A landscape with many valleys, sampled at points; each row gives a point and its height.
From any point a ball rolls to the lowest of the 2 points nearest to it. It stops when none of these is lower. Distance is the straight distance between rows; heights are no part of it.
q21: [152 137  44 164 118 124 143 153 129 116 107  97 177 110 107 109  92 120
 116 148 159  87 121  64 137  85 146 135 124  94 165 151  99 136  89 109
 191 113 133 114 146]  height 77.1
q898: [132 191 127 161 147 145 120 174  86 195 128  84 151  97 139  94 101 123
 106 117 122  90 148 126 156 133  48 123  90 131 134 132 111 128 188 188
 149 100  98  92 125]  height 61.6
q483: [ 99 115  92  94 142 156 114  53  78 143 135 129 149 131 128 110 127 124
 171 173 132 110 143 148 127  98 162 130 186 117 139 155 144 113  79 118
 147 133 118 120 132]  height 32.4
q154: [106 123 156  86 157 122  87  84 112 108 134 156  89 128 145 140 145 135
 157 120 152 162 145 172 115 163 131 118 179 142  97 133 151 111 107 141
  83 121 128 132  97]  height 21.2
q322: [126 122  13 147 145  93 115 154 179  94  87 154  92 110 131 112 104 124
 135 125 195 122 125  88 154 120 155 138 173 133 154 187 135 132  80  82
 167  86 174 148 152]  height 58.4
q767: [179 153 168 164 159 100 117 145 108 151 147 111 146 128 160 121 102  91
 128 106 154 121 131  83 141 144  89 139  85 129 187 101 121  92 140  78
 176 120 105  83 121]  height 67.5
q506: [102 189  76 128 141 131 110 160 117 159 111 109 136  93 131  97 103 144
 125 113 180 105 163 101 131 102  98 120 134 126 132 187 120 144 156 179
 150  93 139 110 128]  height 73.4
q320: [128  80 123 113  93 110 158 103 176  85 144 146 101 141 115 130 151 145
 148 113  99 135 102 150 128 171 174 120 165 146 107 111 163 134  60  63
 110 133 146 153 147]  height 19.5
q5: [161 133 141 140 138  92 153 135 161 137 137 131  99 115 131 109 130 146
 130  97 145  94 106 102 129 137 114 125 148 139 134 121 111  99  87  67
 166 103 142 104 134]  height 30.3
q598: [117 126 141 127 124 190 114  85  42 175 116 107 182 137 126 128 125 122
 142 179  77 115 148 168 133 112 112 127  99 112 117 120 128 135 145 203
 120 153  87 116 128]  height 21.1
q69: [161 150 106 147 196  93  74 137 116 130 131 133 131 117 163 120  85  98
 151 134 198 119 142  79 132 124  97 156 132 144 184 147 131  88 111  76
 166  97 120  90 127]  height 35.5
q532: [106 150  99 128 101 138 153 136  87 158 136  99 179 123 132  89 120 115
  99 179 112  96 169 118 131  93 148 132 144 104 154 114  99 134 122 153
 165 106 127 119 129]  height 40.3
q371: [ 97 172 107 127  85 131 216 209 203 106 139 110  93 130 140  92 145 162
  99  87  93 123  90 127 109 101 164 119 144 141 109 119 114 132 156 165
  97  90 190 155 118]  height 38.7
q760: [ 75 120  84  94 111 153 133 108 135  92  91 160 102 118 101 142 165 154
 149 117 148 159 119 138 132 152 174 107 146 118  90 189 166 159 136 179
  82 130 172 159 119]  height 61.4
q978: [ 52 144 111  98 116 131 126 173 133 120 125 158  81 135 149 111 157 130
  94 154 126 144 155 134 136 117 181 138 133 119 102 122 137 171 207 199
  94 100 177 180 108]  height 67.6
q343: [156 114  96 148 138  68  91 160 148  95 131 161 132 140 169 144  86  71
 114 128 168 158 136  71 106 134 110 146  95 135 201  91 115 116 137  36
 172 101 120 136 151]  height 51.5
q440: [155  98 137 140 100  68 136 140 165  87 146 156 107 153 123 140 126 104
 112  92 136 145 127 121 125 166 147 133 104 129 122  94 153 145 108  68
 107 147 132 161 152]  height 26.9
q93: [126 154  93 140  98 111 201 180 220  87 111 151  69 116 135 107 138 159
 124  47 135 124  86 113 121 142 153 124 133 136 102 147 144 134 125 125
  99 100 183 159 140]  height 35.0
q888: [160 136 144 125 123 132 186 127 179 134 125 117  95 105 112  99 151 190
 134 102 116  79  85 103 125 118 119 116 181 150 108 135  97  98  63  85
 157 100 156  91 120]  height 32.1
q636: [172 108 127 164 112  70 126 151 131 106 140 141 153 147 144 139  92  84
 112 116 157 134 123  83 117 138 129 146  71 111 189  86 119 128 130  52
 170 132 111 127 157]  height 48.7
q994: [156 151 137 129 183 153  55  89  58 143 107 117 142 126 136 132  92 113
 155 115 160 117 136 127 132 137  99 146  73 122 162 177 152 122 109 174
 119 159  88  90 104]  height 43.2
q249: [ 94 121 157 107  89 202 175 161 127 119 103  83 160 125 103 139 182 162
 122 190  43 144 124 177 115 111 134 110 143 133  63 116 101 144 165 228
 103 111 151 127 104]  height 41.8
q295: [179 108 151 166  93  96 145 126 116 121 139 122 159 157 106 140 107 106
 114 102 133 111 115 100 128 132 129 140  56 104 152  92 125 130 117  84
 159 167 103 119 150]  height 46.5
q979: [ 88 146 148 118  95 172 172 186 147 126 113  93 118 120 117 133 171 174
 102 150  71 133 120 163 118 116 146 110 128 133  59 113 119 145 186 222
  91  95 170 135  99]  height 40.8
q510: [ 53 114 123  67 136 118  94 113  99 112 141 176  85 154 171 119 146 110
 130 164 141 157 173 158 143 123 170 148 172 127 116 113 141 151 175 156
 103 122 149 185 109]  height 45.1
q410: [146 144 110 140 116  92 176 163 201 114 123 141  76 119 138 110 126 146
 120  64 156 107  96 112 122 141 129 128 146 135 121 130 119 118 109  82
 144  99 161 139 146]  height 32.8
q365: [182 114 169 147 109 133 135 105 126 116 118 134 123 129  78 147 115 142
 144  88 135 106  92 103 130 142 102 126  67 115 115 131 124 113  80 100
 132 177 103 105 141]  height 50.4
q911: [ 54 104  82  98  96 164 159 132 158  75 111 159 130 143 103 126 180 137
 116 142 119 156 123 127 155 136 214 122 119 105  98 159 174 186 185 184
  60 134 185 189 116]  height 67.1
q779: [142 169  79 151 174 108  78 133 105 144 106 111 155 111 148 112  82 114
 141 143 190 101 155  75 136 103 108 154 114 128 181 167 125 117 126 121
 177 100 121  94 133]  height 28.3
q61: [143 138 203 133  97 158 181 159 163 157  94  78 130 113 109 147 175 190
 115 134  45 130 108 171 113 120  79 105 125 163  74  99  87 115 144 176
 118 116 145 106 102]  height 42.9
q955: [146 129 159 113 129 178 151 103 125 155 104 119 121 100  95 119 141 175
 156 144  99  94 103 114 112 122 102 102 146 138 105 146  96 102  58 130
 139 123 127  80 121]  height 28.1
q12: [ 86 172  88 112 141 113  88 139  99 138 108 139 105 114 139 111 115 133
 116 127 183 127 171 121 134 117 126 126 131 119 130 172 133 158 166 182
 129 104 146 138 123]  height 74.7
q833: [ 38 120  87  73 118 128 110 124  97 122 137 166 115 147 163 104 137 102
 119 189 138 137 178 138 151  98 184 150 161 106 145 129 126 167 179 158
 138 124 162 198 124]  height 47.6
q234: [178  74 214 133 108 133 120  66 115 144 159 118 168 154 107 170 135 127
 158 124  68 146 109 155 125 128 102 126 101 143 118  89 150 111  92  89
 115 194  77 116 136]  height 43.9
q606: [143 101 167 117 102 194 189 106 134 133 104 117 149 109  77 119 161 173
 148 161  64 108  78 118 114  97 107 105 160 140 106 140  75 114  34 121
 142 135 118  89 126]  height 27.3
q538: [118  57 104 111  99 119 141  60 130 103 189 146 163 173 136 157 115  98
 138 145 104 161 121 166 124 125 174 128 147 130 115 113 198 159 140  70
  89 189 100 178 165]  height 39.3
q679: [130 162 187 161 177  96  99 191 114 176 158 109  96 126 181 131 123 104
  77  96 130 143 152 148 138 160  72 133 114 143 139  82 106 110 218 156
 122 100  99 124 105]  height 68.4
q316: [145 175 170 152 122 150 167 170 118 196 129  83 144  99 128 104 129 148
 101 102  97  88 132 134 140 127  48 110 109 140 114 110  97 111 167 168
 148 103 112  92 115]  height 63.3
q668: [150  59 118 113 117 135 114  49 108  99 167 141 160 165 124 167 102 105
 165 123 114 149 106 167 116 126 148 127 125 127 117 131 195 142 105  82
  87 194  86 151 158]  height 40.9
q335: [ 98 159 169 125 172 120  77 158  89 153 139 131  76 116 167 134 137 138
  95 126 140 147 162 167 139 158 105 129 137 139  97 116 125 121 199 201
 104 100 111 136  93]  height 60.3
q305: [161  71 179 125  94 151 127  68 147 119 142 127 166 152  90 207 137 130
 174 140  50 174 108 178 117 128 127 121 101 135  68 108 159 149 146 114
  75 206  90 141 159]  height 21.0
q261: [156 173 111 153 131 153 148 141  98 178 125  89 181 107 122  85 102 127
 120 144 120  74 143  84 141 100  87 124 117 123 158 135  98 111 110 138
 179 103 115  73 131]  height 42.6
q938: [128 119  49 132 140  77 124 161 194 101 116 167  77 121 161 114 108 102
 125 131 172 142 129  95 123 138 148 148 158 146 166 138 123 124  91  54
 165  88 164 157 153]  height 57.2
q792: [123 137 180 136 144  83 112 168 129 153 151 131  90 145 164 136 139 111
  76 115 119 154 159 153 121 150 114 129 117 140 127  74 111 120 196 143
 110 105 125 134 115]  height 66.1
q968: [133  69 176 108  92 175 151  79 174 120 123 121 169 142  93 203 164 149
 190 173  35 188 101 193 109 130 138 117 135 148  58 122 133 149 143 127
  87 187 111 132 156]  height 18.6
q97: [137  89 152 116  76 156 179  95 147 121 124 116 149 133  82 146 157 160
 141 133  73 126  95 146 114 131 146 111 145 129  97 109 124 130  73 105
 117 157 129 124 144]  height 15.3
q693: [ 83  72  69  99  75 144 181 102 169  98 171 132 145 141 131 110 151 123
 124 162  87 140 100 162 134 131 216 137 192 112 150 123 154 145  91  80
 118 140 147 175 152]  height 24.7
q886: [117  90 152 111 126 163 128  43  78 147 158 125 166 154 136 150 135 124
 161 167  87 141 138 185 113 106 141 126 150 126 116 108 150 127 130 127
 106 165  87 131 141]  height 20.0
q39: [ 73 125 108 102 102 134 151 112 101 154 153 119 151 142 147  95 142 116
 115 190 104 117 164 149 123 101 181 141 179 112 150  99 112 132 132 134
 151 116 141 148 130]  height 39.2
q210: [163 147 156 148 130 117 139 133 133 137 117 126 109 119  98 147 118 138
 119  78 151 112 118 122 125 151 105 117  81 119 117 132 121 122 128 130
 123 151 112 111 131]  height 51.9
q428: [ 60 153 107  97 116 174 110 141  81 130 103 123 121 108 118 123 154 157
 124 163 131 127 156 147 145 110 141 109 136 111  80 165 132 172 190 236
 111 112 151 148  98]  height 32.7
q988: [171 143 223 139 151 144 139 112 112 182 129 104 123 105 119 124 138 156
 133 109  96 108 115 135 139 147  60 109 110 159 127 108 111  84 110 120
 143 127  99  73 100]  height 33.0
q503: [123 191  89 149 144 107 132 190 150 162 123 116 141  92 145 109  94 128
 117  93 177 100 145  88 119 105  84 126 124 124 152 154 111 136 182 143
 165  89 125 117 150]  height 72.3
q427: [101 107 122  87 167  98  40 123  98  89 165 193 112 174 192 123 111  60
 117 154 176 176 180 139 114 134 113 149 164 133 160 112 125 115 133 102
 109 131 132 163 114]  height 34.5
q933: [116 147 123 109 191  90  40 141  99 111 148 169 105 147 190 122  96  74
 121 141 200 169 176 112 118 137  94 151 156 146 175 128 115  96 132 108
 130 103 129 127 109]  height 42.3
q845: [133 126 122 116 167 131  81  68  65 142 138 130 155 143 146 117 108 109
 159 151 146 114 149 134 125 116 137 143 136 115 159 144 149 104  86 117
 142 138 103 101 125]  height 29.6
q782: [ 95  74  89 104  87 108 156 122 190  88 168 156  95 150 155  98 145 124
 131 141  91 147 109 154 130 161 199 140 186 149 144 109 160 135  69  57
 121 119 162 178 153]  height 22.4
q565: [119  94 152 124 135  78  93 168 161 101 159 175  85 175 147 146 146  74
  72 128 113 187 159 130 117 156 157 144 103 129 111  67 146 168 197 122
  65 143 139 186 137]  height 27.8
q931: [ 90 126 166  93 143 161 105  82  60 162 130 119 131 130 148 127 145 147
 151 180  99 133 160 190 127 132 127 124 169 132 102 106 128 115 142 177
 120 122 108 124 105]  height 34.8
q66: [166 183 158 156 170 155 106 138  76 192 123  94 143 103 134 107  93 119
 136 110 128  94 127 113 154 154  54 133  72 142 156 142 121 105 146 166
 146 127  86  65 108]  height 58.2
q96: [144 144 114 149 128 134 127 113  82 162 127 101 179 133 131 105 107 110
 124 153 125  96 150 103 132 109 131 137 106 112 168 120 119 118 102 123
 166 127 108  92 134]  height 41.4
q443: [162  92 116 138 127  90  99 100 112  96 144 151 146 160 123 146 103  87
 138 106 159 131 120 121 121 145 144 135  95 111 150 122 161 138  87  77
 119 164 109 141 152]  height 32.6
q905: [185 184 158 175 149 153 139 162 115 181 123  93 154  91 125 106  89 112
 138  73 144  75 107  80 158 135  44 132  63 129 158 145 112 105 165 137
 173 145  83  79 128]  height 54.4
q691: [176  91 193 150 106 105 132  98 115 133 156 119 158 157 113 143 127 116
 130 110 103 128 121 126 132 138 119 126  91 124 143  76 139 115  97  79
 139 168 101 115 136]  height 45.2
q588: [187 168 132 176 130 124 151 169 139 144 114 109 154 107 117 124  90 118
 122  69 168  82 103  71 140 123  75 136  55 105 153 136 110 115 156 112
 178 144  99  96 150]  height 51.3
q350: [100 145 180 103 133 140 126 117 106 167 122 111 109 124 145 123 157 166
 129 153  90 132 149 177 119 143 120 115 161 151  93  98 113 109 144 170
 120  95 133 111 101]  height 32.2
q79: [106  87  60 104 118 187 148  50 102 123 131 123 161 132 101 126 131 131
 164 171 113 114 102 144 128  90 176 125 180 101 134 172 143 133  64 111
 138 159 111 137 152]  height 33.6
q882: [153 155 217 141 172 125 111 130 102 183 145  94 107 118 152 131 136 135
 114 103 110 130 135 155 139 167  66 118 127 163 125  91 113  86 153 144
 129 115  95  85  85]  height 36.7
q95: [140 171  89 148 112 138 181 178 138 149 131  83 169 102 118  89 110 129
 100 120 129  79 136  83 127  87 103 121 135 116 140 136  83 123 122 136
 175  91 132 101 133]  height 43.3
q72: [148 125 172 146 117 162 130 121 118 141  99 117 134 118  80 174 135 144
 128 124  97 138 125 153 121 142 111 111  70 117  89 122 122 137 140 180
  92 165 107 118 125]  height 31.3
q27: [ 92 134 181  95 152 134  92 115 118 127 124 136  79 119 155 145 159 165
 146 140 117 166 145 193 112 163 135 123 173 152  71 112 130 116 153 183
  89 107 138 130  83]  height 28.2
q473: [141  77  69 133 122  84  95  98 115  91 150 157 167 169 148 139  93  63
 131 149 155 137 129 130 115 117 173 146 113 107 183 122 164 153 109  54
 144 160 112 169 166]  height 35.8
q817: [ 93 145 117 116 118 178 112 120  60 149 100 108 154 124 110 125 134 139
 121 169 110 121 156 150 138 110 122 109 107 104  97 148 129 160 168 223
 113 135 119 129 119]  height 27.1
q412: [ 41 129 106  90 115 160 126 144 130  93 102 170  96 129 128 120 181 152
 126 148 135 163 134 136 159 129 195 126 136 114  85 158 172 181 202 215
  73 116 186 188  94]  height 65.7
q869: [201  94 190 146 124  91 133 104 156 101 152 141  93 132 107 117 140 152
 144  86 140 104  79  98 150 154  91 120 130 151 116 112 137  90  62  30
 162 144 116 104 131]  height 19.9
q921: [123 101 161 125 112 180 138  78  80 161 118 109 178 142 108 153 146 135
 150 179  56 133 138 182 116 111 126 116 125 124  97 105 125 130 141 166
 104 161  97 122 135]  height 16.8
q262: [122 126 138 127 145  97  95 124 101 121 133 144 117 141 128 148 123 107
 110 113 153 144 155 141 120 147 134 125 102 115 125 121 143 142 154 147
  96 141 119 139 122]  height 44.6
q980: [120 163 139 118 172 150  70  99  61 157 115 119 121 113 133 125 111 134
 142 133 146 124 153 146 132 139  97 125 114 129 124 156 134 118 130 187
 121 126  97  99  98]  height 35.7
q576: [139 149 171 115 153  92 132 139 173 127 133 144  57 112 151 125 139 160
 134  70 151 141 116 151 108 162 112 119 166 165 101 119 130  98 112 112
  99  95 147 121  99]  height 37.6
q591: [198  94 135 152 129 125 131  99 139 103 136 145 105 131  89 118 122 148
 155 116 144  84  75  95 145 136 118 125 125 122 126 136 132 101  38  48
 173 152 119  95 143]  height 23.0
q461: [ 81 128 131  97 129 136 107  88  70 150 146 134 141 145 149 114 133 117
 136 177 123 124 175 163 127 112 151 136 164 115 132 111 128 125 147 150
 130 125 118 142 120]  height 37.5
q239: [102  85 101 110  63 160 210 115 177  81 150 112 155 142  96 126 171 152
 124 145  66 136  87 155 123 134 201 124 176 121 122 117 134 145  82 108
 108 144 154 150 139]  height 25.7
q865: [162 160 161 155 200  89  85 192 146 123 155 143 114 120 191 135  90  69
 123  76 193 160 126  86 124 149  50 144 130 152 201 113 113  84 172  69
 146 103 101 106 114]  height 57.5
q386: [155  94 134 127  81 171 199 111 149 113 134 101 152 122  72 110 163 160
 121 152  66  93  70 111 131  99 139 118 174 121 129 119  84 122  28  89
 163 139 123 110 130]  height 26.8
q519: [157  82 171 126 131 156  91  63 107 121 132 128 156 149 103 191 118 118
 163 131  87 162 116 180 114 136 121 126  83 122  98 119 157 135 134 141
  73 203  77 132 135]  height 24.4
q623: [201 133 215 155 147 142 128 102  99 164 139 106 135 123 125 122 118 125
 146  99 113 109 103 100 153 152  67 134  70 141 156 115 120  83  98 103
 155 164  88  61 106]  height 29.4
q110: [182 167 176 167 196 102 110 173 133 141 145 117 135 105 178 119  89  85
 152  80 177 120 109  65 147 143  54 144 113 146 199 122 121  76 167  58
 178 107  98  78 121]  height 64.2
q51: [ 54 133 120  85 141 139  79 119  72 118 118 160 103 128 146 130 149 134
 132 167 153 139 168 153 161 117 156 131 149 109  99 151 142 165 199 203
 106 125 148 178 102]  height 39.9
q482: [138 136 177 112 116 119 176 126 178 138 120 114  91 112 131 118 165 194
 135  94  97 118  95 145 110 140 124 115 169 167  99 111 109 102  91 106
 126 102 163 109 105]  height 33.1
q90: [120 157  44 153 121 104 148 195 182 132 111 115 147  97 145 108  90 118
 104 136 161 108 137  62 117  83 130 146 141 118 175 136  81 136 146 107
 190  74 146 133 153]  height 77.5
q139: [115 108 141 128 111 114 131 114 117 127 138 133 138 152 111 153 143 118
 115 137 107 141 147 157 121 129 163 123 112 110 111  93 145 148 158 138
  92 155 117 146 139]  height 41.7
q776: [ 93 174  29 139 139 100 109 191 179 131  97 133 135  92 151 109  82 121
 117 127 192 129 155  65 116  79 112 148 145 139 170 179 109 154 177 136
 178  73 155 155 159]  height 78.0
q808: [124 159 141 140 112 132 162 165 123 165 124  99 130 117 124 121 136 139
  93 115 114 105 144 135 118 124 110 111 113 120 112 108 108 133 161 165
 130 104 131 113 120]  height 64.1
q206: [ 51 112  28  91  93 147 146 122 144  93 128 133 141 122 128  95 139 114
 117 168 140 136 133 121 155 105 217 139 183  94 158 175 136 155 117 139
 135 125 174 179 128]  height 35.6
q874: [115 105 117 113  71 167 206 123 158 110 151  83 159 128 103 102 176 151
 108 164  59 114  88 142 121 104 182 129 198 123 138 115  95 124  57 108
 144 120 140 129 120]  height 26.3
q161: [121 119 161 126 122 157 125 124 150 119  92 123 117 112  83 190 162 157
 143 134  92 162 117 173 117 158 139 109  97 126  57 127 131 150 166 189
  71 158 131 137 118]  height 34.6
q714: [141 111 148 141 120  64 123 170 170 104 150 164  94 161 140 148 127  87
  84  96 134 168 145 118 113 163 133 139  91 132 126  76 132 154 168  96
  92 137 138 164 142]  height 21.5
q697: [127 154 146 115 148 158 123 102  91 173 121 110 127 106 117 112 128 152
 146 141 123 100 140 132 119 130 101 110 139 135 123 141 114 108  99 153
 138 112 118  84 115]  height 30.0
q577: [106  95 158  99 148  91  76 110 108 119 182 163 120 175 179 122 125  80
 116 149 134 174 171 155 116 141 131 141 167 136 152  75 129 117 134  89
 110 126 122 152 122]  height 28.5
q673: [104 150  54 127 115 149 114 124  86 123  94 107 176 124  94 109 110 122
 114 142 155 104 151  97 133  83 148 117 113  95 144 190 123 166 121 179
 145 136 139 131 136]  height 76.6
q264: [213 107 208 160 137 119 121 100 123 121 153 131 115 129 109 112 123 130
 151  88 141  99  74  83 154 143  77 134  80 143 143 118 130  76  79  52
 173 171  96  79 120]  height 24.6
q698: [158 134  92 138 177 121  84  93  93 142 130 120 150 125 132 105  98 119
 166 168 160  89 139  91 139 106 138 148 144 124 172 158 135  92  64  88
 180 117 122  83 127]  height 25.6
q17: [112 100 151 137 132 119  96 121 114 121 134 138 133 157 109 172 154 102
  97 154  98 154 155 159 137 131 166 129  83  98  84  89 164 174 213 164
  64 162 110 168 134]  height 38.8
q946: [ 83 142 140 103 121 117 133 150 142 127 132 142  79 137 146 123 154 146
 110 130 119 142 148 156 117 138 158 126 147 134 101 103 134 137 170 166
  97 101 166 144 111]  height 68.7
q821: [ 81  89  96 110  83 172 183 119 173  73 118 137 153 142  78 153 177 135
 125 142  87 156 111 142 141 140 204 116 118 103  88 136 168 177 161 161
  61 158 163 172 140]  height 67.7
q368: [102 139  73 117 114 153 134 119 124 104  75 144 115 106  80 141 137 149
 135  98 160 131 116 112 126 137 150  97 119 108 102 203 148 162 109 177
 100 139 156 144 133]  height 60.5
q472: [126 171 127 159 153 106  98 171  84 161 128 115 137 130 154 122 102  98
  90 125 152 126 168 120 134 135  94 135  78 119 160 111 120 136 205 165
 141 113 107 115 129]  height 71.8
q355: [202  90  88 155 137 125  99  93 123  82 114 153 116 147  89 131 100 125
 170 114 164  85  72 100 148 125 130 139  96 108 137 161 154 118  35  60
 160 166 113 109 153]  height 25.2
q861: [199 132 134 174 127 127 128 132 126 114 108 128 132 128  96 134  92 118
 136  82 168  89  88  80 141 133  98 143  38 101 147 144 124 118 107  94
 162 174  95  99 142]  height 48.8
q680: [131 156 135 127 180  80  87 171 138 135 142 152  97 130 184 125 101  85
 110 102 182 160 154 103 110 142  85 145 141 149 173 118 104  98 158 101
 142  91 125 124 120]  height 49.7
q880: [142 145 110 137 159  84  94 130 127 101 126 157  99 125 131 145 111 104
 118  87 196 143 140 121 118 151 119 128 111 124 140 148 143 133 124 116
 112 129 130 135 129]  height 48.6
q486: [ 60 114 103  90 128 127 108 111 130  83 109 186  88 140 134 130 161 124
 128 130 155 173 148 144 146 150 182 131 142 125 101 161 179 171 172 171
  68 132 169 195 114]  height 63.4
q450: [ 79 160  58 118  84 130 200 203 204  98 137 120 102 129 149  79 136 136
  89 121 106 134 105  98 120  97 192 135 155 128 145 135 104 142 132 144
 119  80 198 163 119]  height 37.8
q176: [ 70  89  26  96 100 182 156  77 122  91 130 129 165 129 103 117 144 122
 141 158 128 131 109 140 147  98 204 123 180  92 139 190 153 156 102 128
 125 156 140 168 143]  height 34.4
q314: [151 149 194 130  90 140 209 163 192 145 104  84 113 111 110 126 164 194
 114  82  74 103  88 139 111 116  85 112 128 156  80 103  93 108 136 145
 124 117 153 114 103]  height 43.4
q533: [109 152  72 124 147 129 109 114 105 152 122 115 144 111 130 100 109 131
 139 163 156  98 161 101 138  97 146 136 163 118 153 158 117 118  88 124
 171  99 141 107 128]  height 22.5
q26: [103 126 139 132 142 168  92 127 111 124  80 132 106 104  88 184 157 152
 127 141 123 161 127 162 129 150 134 104  83 117  60 155 148 168 192 230
  69 151 124 151 108]  height 40.2
q919: [ 53 133  28  99  87 138 161 172 185  88 132 148 101 126 154  81 138 123
  99 153 124 148 128 103 145 119 214 147 167 116 157 159 121 148 124 142
 129  98 204 186 125]  height 36.8
q700: [114  72  73 126  99 101 142  93 130 109 171 145 161 168 137 129 116  82
 124 155 118 139 128 142 122 118 190 140 140 107 157 112 157 159 120  60
 126 167 116 177 170]  height 37.7
q540: [118  85 168 104  92 186 178  95 163 115 103 115 153 127  88 167 174 173
 178 156  56 160  89 170 101 139 138 107 147 144  75 126 112 134  90 134
 102 163 136 119 143]  height 16.7
q48: [148 127 185 119 146 106 111 112 152 110 129 137  78 115 115 165 138 149
 139  83 140 156 118 164 112 182 105 115 133 150  87 118 138 109 107 125
  85 138 126 123 104]  height 40.7
q174: [ 89 127 139  93 112 127 147 116 154 109 123 145  83 129 137 124 158 164
 144 122 117 149 125 162 114 154 170 123 171 147  98 120 141 120 109 139
  93 103 169 140 109]  height 69.3
q836: [182 134 110 153 194  81  98 143 156 108 136 153  99 113 150 123  99 113
 156 111 199 103 115  75 139 132  96 146 149 148 161 146 131  76  92  40
 176  96 129  93 135]  height 41.5
q903: [167  85 169 125 105  99 138  91 154 108 151 141 111 136 109 129 147 150
 150 107 111 120  95 134 131 158 127 118 150 150 114 108 145 108  54  48
 135 141 127 121 134]  height 16.4
q752: [118  85 148 105 136 112 102  66  90 124 181 142 150 165 153 143 124  97
 141 147 116 158 149 173 115 126 146 129 157 129 130  92 157 122 129  98
 100 155 100 145 135]  height 23.7
q597: [120 115 191 123  97 182 162 133 133 151  99  85 158 125 106 158 187 168
 130 185  23 143 123 190 114 121 108 111 136 150  71  91  94 123 149 187
 116 130 134 113 111]  height 42.4
q107: [133 174  97 156 149 100 128 197 147 162 122 119 156  99 171 112  82 104
 120 122 161 115 150  67 118 107  84 143 117 137 193 115  97 111 187  97
 195  68 115 111 150]  height 71.0
q84: [152 105 159 134 123 167 115  85  86 143 113 126 160 136  98 162 114 127
 148 132  97 127 118 152 115 125 115 126  64 109 122 129 138 133 116 160
  98 183  84 115 134]  height 28.0
q416: [151 168 118 163 145  99 117 165 103 157 120 111 162 124 150 118  85  97
 113 115 160 112 147  92 130 124  99 139  78 120 182 115 111 123 167 119
 168 108 109 102 140]  height 69.4
q829: [ 85  91 130 117 138 106  91 145 130 103 145 173 103 173 140 145 158  81
  79 158 124 169 163 135 137 123 177 144  96 109  96  86 161 187 221 153
  61 151 134 198 133]  height 33.7
q146: [107 178 142 145 183 105  74 197  93 165 146 135  96 122 185 122 110  97
  79 120 163 144 167 131 141 141  80 138 110 133 147 113 110 131 235 180
 133  92 101 134 117]  height 73.1
q325: [154 114 179 139  93 193 174 124 112 150  89 110 175 116  74 146 135 145
 130 154  57 114 105 130 123 102  84 115  78 119 105 122  87 120  89 163
 119 165  97 101 134]  height 12.4
q755: [150 175 186 145 198 119  85 138  95 154 153 116 104 112 158 132 108 116
 123  91 164 135 138 134 134 168  69 128 121 148 146 128 122  89 146 138
 123 119  90  87  88]  height 43.6
q924: [120 131  38 134 123 129 131 127 149  95  83 140 107 107  91 123 123 142
 134  92 183 114 114  93 145 127 154 116 143 111 123 208 149 148  78 131
 131 121 164 137 147]  height 59.7
q894: [ 92 155  47 130 120 107 110 148 120 116  97 132 139 124 124 115 110 114
 108 129 182 124 154  92 132  99 158 126 117 109 155 184 130 172 152 154
 144 113 165 157 145]  height 76.0
q451: [133 142 157 139 119  85 160 164 160 152 139 126 105 135 148 124 133 131
  93  92 126 123 137 132 112 137 124 131 119 138 130  87 106 125 158 115
 132 106 147 126 127]  height 64.9
q135: [126 132  38 149 106 106 145 161 154 123 121 111 161 114 130 103  95 105
 104 170 146 114 133  78 128  88 172 146 154 100 184 129  90 139 102  83
 189  95 145 142 148]  height 77.2
q495: [119 120 129  98 160 136  77  62  81 119 125 144 122 135 128 141 123 121
 163 130 158 135 141 158 118 135 134 121 146 127 122 157 155 118  97 138
 104 145 113 126 117]  height 27.2
q441: [129 148  21 150 147 115 118 157 166 110  89 122 118  96 104 113  93 146
 137 108 202  98 118  67 153  87 134 130 162 123 138 211 128 139  91 121
 169  94 163 127 149]  height 59.1
q11: [165 127 229 134 100 122 181 126 172 157 109  97 111 108 115 129 178 200
 122  95  72 116  92 140 127 131  68 109 126 170  96  92  98  96 113 111
 143 137 130  95  99]  height 44.0
q840: [145 178  96 143 168 138  76 122  81 152  97 109 154 115 134 112  86 122
 138 119 176  98 148  95 140 114  98 139  78 120 166 189 134 134 126 165
 148 128 112  88 124]  height 35.4
q438: [186  54 173 122 109 121 102  64 119 106 184 135 166 171 117 166 109 114
 164 113  98 145  98 153 123 133 121 132 111 135 115 103 185 122  86  64
 103 195  75 138 146]  height 42.5
q124: [152 113  62 142 143  71  88 172 182  74 120 186  89 133 175 135  95  75
 123 120 184 164 128  82 106 147 110 148 137 158 180 121 123 120 113  44
 154  91 143 164 158]  height 55.1
q287: [136 164  47 146 124 142 127 147 113 129  97  91 176 106 100 105  88 130
 118 131 162  86 136  61 139  73 111 125 107 106 148 194 108 151 105 158
 167 120 128 105 141]  height 76.9
q38: [155 104 190 138  71 160 193 124 149 135 106  99 157 127  70 145 157 162
 123 131  58 119 100 131 123 112 103 111 108 134  99  98  88 122  93 129
 126 157 120 111 135]  height 13.8
q657: [102 164 152 129  93 146 197 199 187 127 125  94 100 125 139 114 165 180
 104 103  72 128  97 157 107 110 143 116 135 149  81 106 122 128 182 193
  85  88 185 140 102]  height 39.6
q357: [124 179 157 138 195 125  66 142  99 145 137 133  78 103 152 139 114 131
 118  91 180 143 149 156 134 163  76 119 132 145 119 154 131 115 167 182
 106 116 100 117  84]  height 52.8
q847: [100 119  66 115 127 111 121 110 125 134 139 136 133 127 139  99 121 111
 132 172 150 114 147 119 131 112 179 145 175 113 165 140 127 124  81  81
 169 110 141 138 143]  height 24.8
q789: [169  78 139 139  90  88 133 104 138  87 155 143 147 161 100 160 117 104
 127 100 125 136 113 127 127 156 151 125  83 113 115 101 167 149 103  75
 103 186 110 158 164]  height 29.8
q607: [163 141 111 140 171  78 107 145 163 101 130 163  82 115 147 133 109 106
 136  80 205 128 118  98 125 149 101 135 141 146 143 149 137 109 101  73
 138 107 135 123 137]  height 45.8
q647: [135  94 178 133  96 211 164 110 107 156  88 109 192 127  87 168 145 137
 150 188  32 150 112 169 112  99 100 114  97 120  88 119  91 137 118 186
  98 172  96 116 149]  height 14.2
q562: [124 155 193 114 135 119 148 137 170 141 120 119  68 111 149 132 162 194
 135  89 101 147 110 176 103 148 114 114 166 172  82 104 117 104 138 150
  98  92 157 118  89]  height 34.7
q866: [149 116 112 138 140  92 124 116 134 129 148 135 125 132 135 110 119 116
 134 142 144 106 127 105 129 128 145 136 157 129 163 116 124 103  69  50
 176 106 138 110 141]  height 27.6

Where does a ball stop that starts at each point below?
q124 | q714
q911 | q714
q26 | q325
q767 | q921
q980 | q903
q161 | q325
